Points, in no order, along strands that fork and pass close to each other.
In the rows, zero is written as 128.
Points whose rows are less than 43.6 apart are linked; no others are. Some points are linked to none.
faz: [ 89  94 137 123 125 170  81 107 119 105 176]
zedop: [135 119  73 105 135 120 192 134 166 125 132]
zefu: [ 93 100 126 132 127 158  80 107 134 107 175]
Reke: [153 164 120  75 112 120 203 145 111 123  73]
kef: [154 172 109 103 119 136 175 152 104 116  74]
gime: [162 154 107 157 128 104 152 142 120 146 101]
Rek: [139 171 159  59  86 119 195 118 102 115  67]
Lomip: [149 148  99 157 129  98 140 130 133 142 116]
bunak: [ 93  63 105 104 117 122 148  90 162 111 148]
keko: [103  88 207 121 142 154  57 118 134 148 150]
nume: [ 86  84 153 115 121 171  77 111 103 112 170]
nomo: [ 96  69 100  97 115 125 178  97 171 111 159]
Kug: [140 133  92 150 129 101 141 126 142 138 125]
nipe: [143 158  93 160 143 131 117 147 128 127 140]
Saze: [ 99  83 210 115 138 167  64 117 115 149 148]
napez: [139 130  80  97 134 117 202 144 161 135 119]
tovas: [168 179 138 179 143 112 121 155 109 146 126]
bam: [153 143 128 182 127  81 114 131 132 150 133]
Mibo: [159 168 126 176 140 109 116 153 120 141 133]
der: [148 162 108 171 143 118 114 149 125 134 135]
gorud: [ 97  99 175 124 130 163  57 117 126 127 171]
Gofi: [ 83  56 110 106 117 130 136  85 146 108 149]
nere: [170 183 139 170 132 115 135 151  99 141 105]
Giki: [155 181 154 114 102 130 168 124  87 121  60]
Rukiv: [109 120 117 151 136 129  80 117 147 121 167]
lig: [165 180 137 155 127 119 154 147  94 136  88]
vumud: [149 178 160  85  99 125 180 116  91 116  59]
Nusad: [149 169 136  68 100 123 200 142 105 120  67]
mozo: [107 106 182 143 145 111  55 125 151 141 158]
Nili: [ 91  58 180 110 126 167  91 103  92 137 126]
las: [ 84  63 161 113 124 157  90  95 112 120 138]
vepov: [154 159 145 174 146 102  84 151 138 141 165]
naza: [121 108  72 113 131 127 176 121 169 118 143]
zibof: [151 164  91 102 127 134 176 160 114 114  86]
fav: [152 143  92  86 131 118 209 154 148 139  98]
rin: [143 159 132 170 142 115  84 149 140 132 172]
nuti: [148 156  80 103 133 140 178 161 130 111  95]
Zez: [ 83  67 132 112 117 148 103  91 124 109 149]
dus: [ 93  71 192 114 133 171  75 107 101 141 139]
vivu: [165 165 122 149 125 109 158 135 104 145  91]
pevub: [154 155 105  80 120 117 204 151 129 134  90]
fise: [131 127 147 170 139  88  72 134 150 145 159]
zuzo: [127 140 115 161 142 122  86 136 140 130 160]
keku: [103 114 109 143 135 148  89 118 142 111 166]
deve: [147 160  77 127 141 147 153 156 124 114 108]
nisi: [121 123 166 154 137  97  56 133 153 145 164]
kapez: [147 160  82 147 143 138 138 154 125 121 122]
vam: [103  93 199 130 141 132  50 120 144 152 151]
Kar: [111  85  81 112 126 127 172 105 171 115 155]
sumeb: [161 181 146 142 116 128 161 140  88 131  70]
taza: [ 84  67 121 105 115 148 127  85 133  99 154]
dof: [ 97  83 131 146 123  97  93  95 152 140 131]

A fork is a point with three links, a tip a point with one. Leave the first point through the second and follow the links. Name the first fork or tip that comes.
faz, zefu -> vepov
Mibo, der -> kef
nipe, der -> lig
Nili, dus -> fise
vepov, rin -> nume

Name the points in between on the shortest way along the links from the first point to the second, in order.
rin, nume -> zuzo > Rukiv > keku > zefu > faz
taza, Kar -> Gofi > bunak > nomo
gime, tovas -> vivu > lig > nere
Nusad, fav -> Reke > pevub
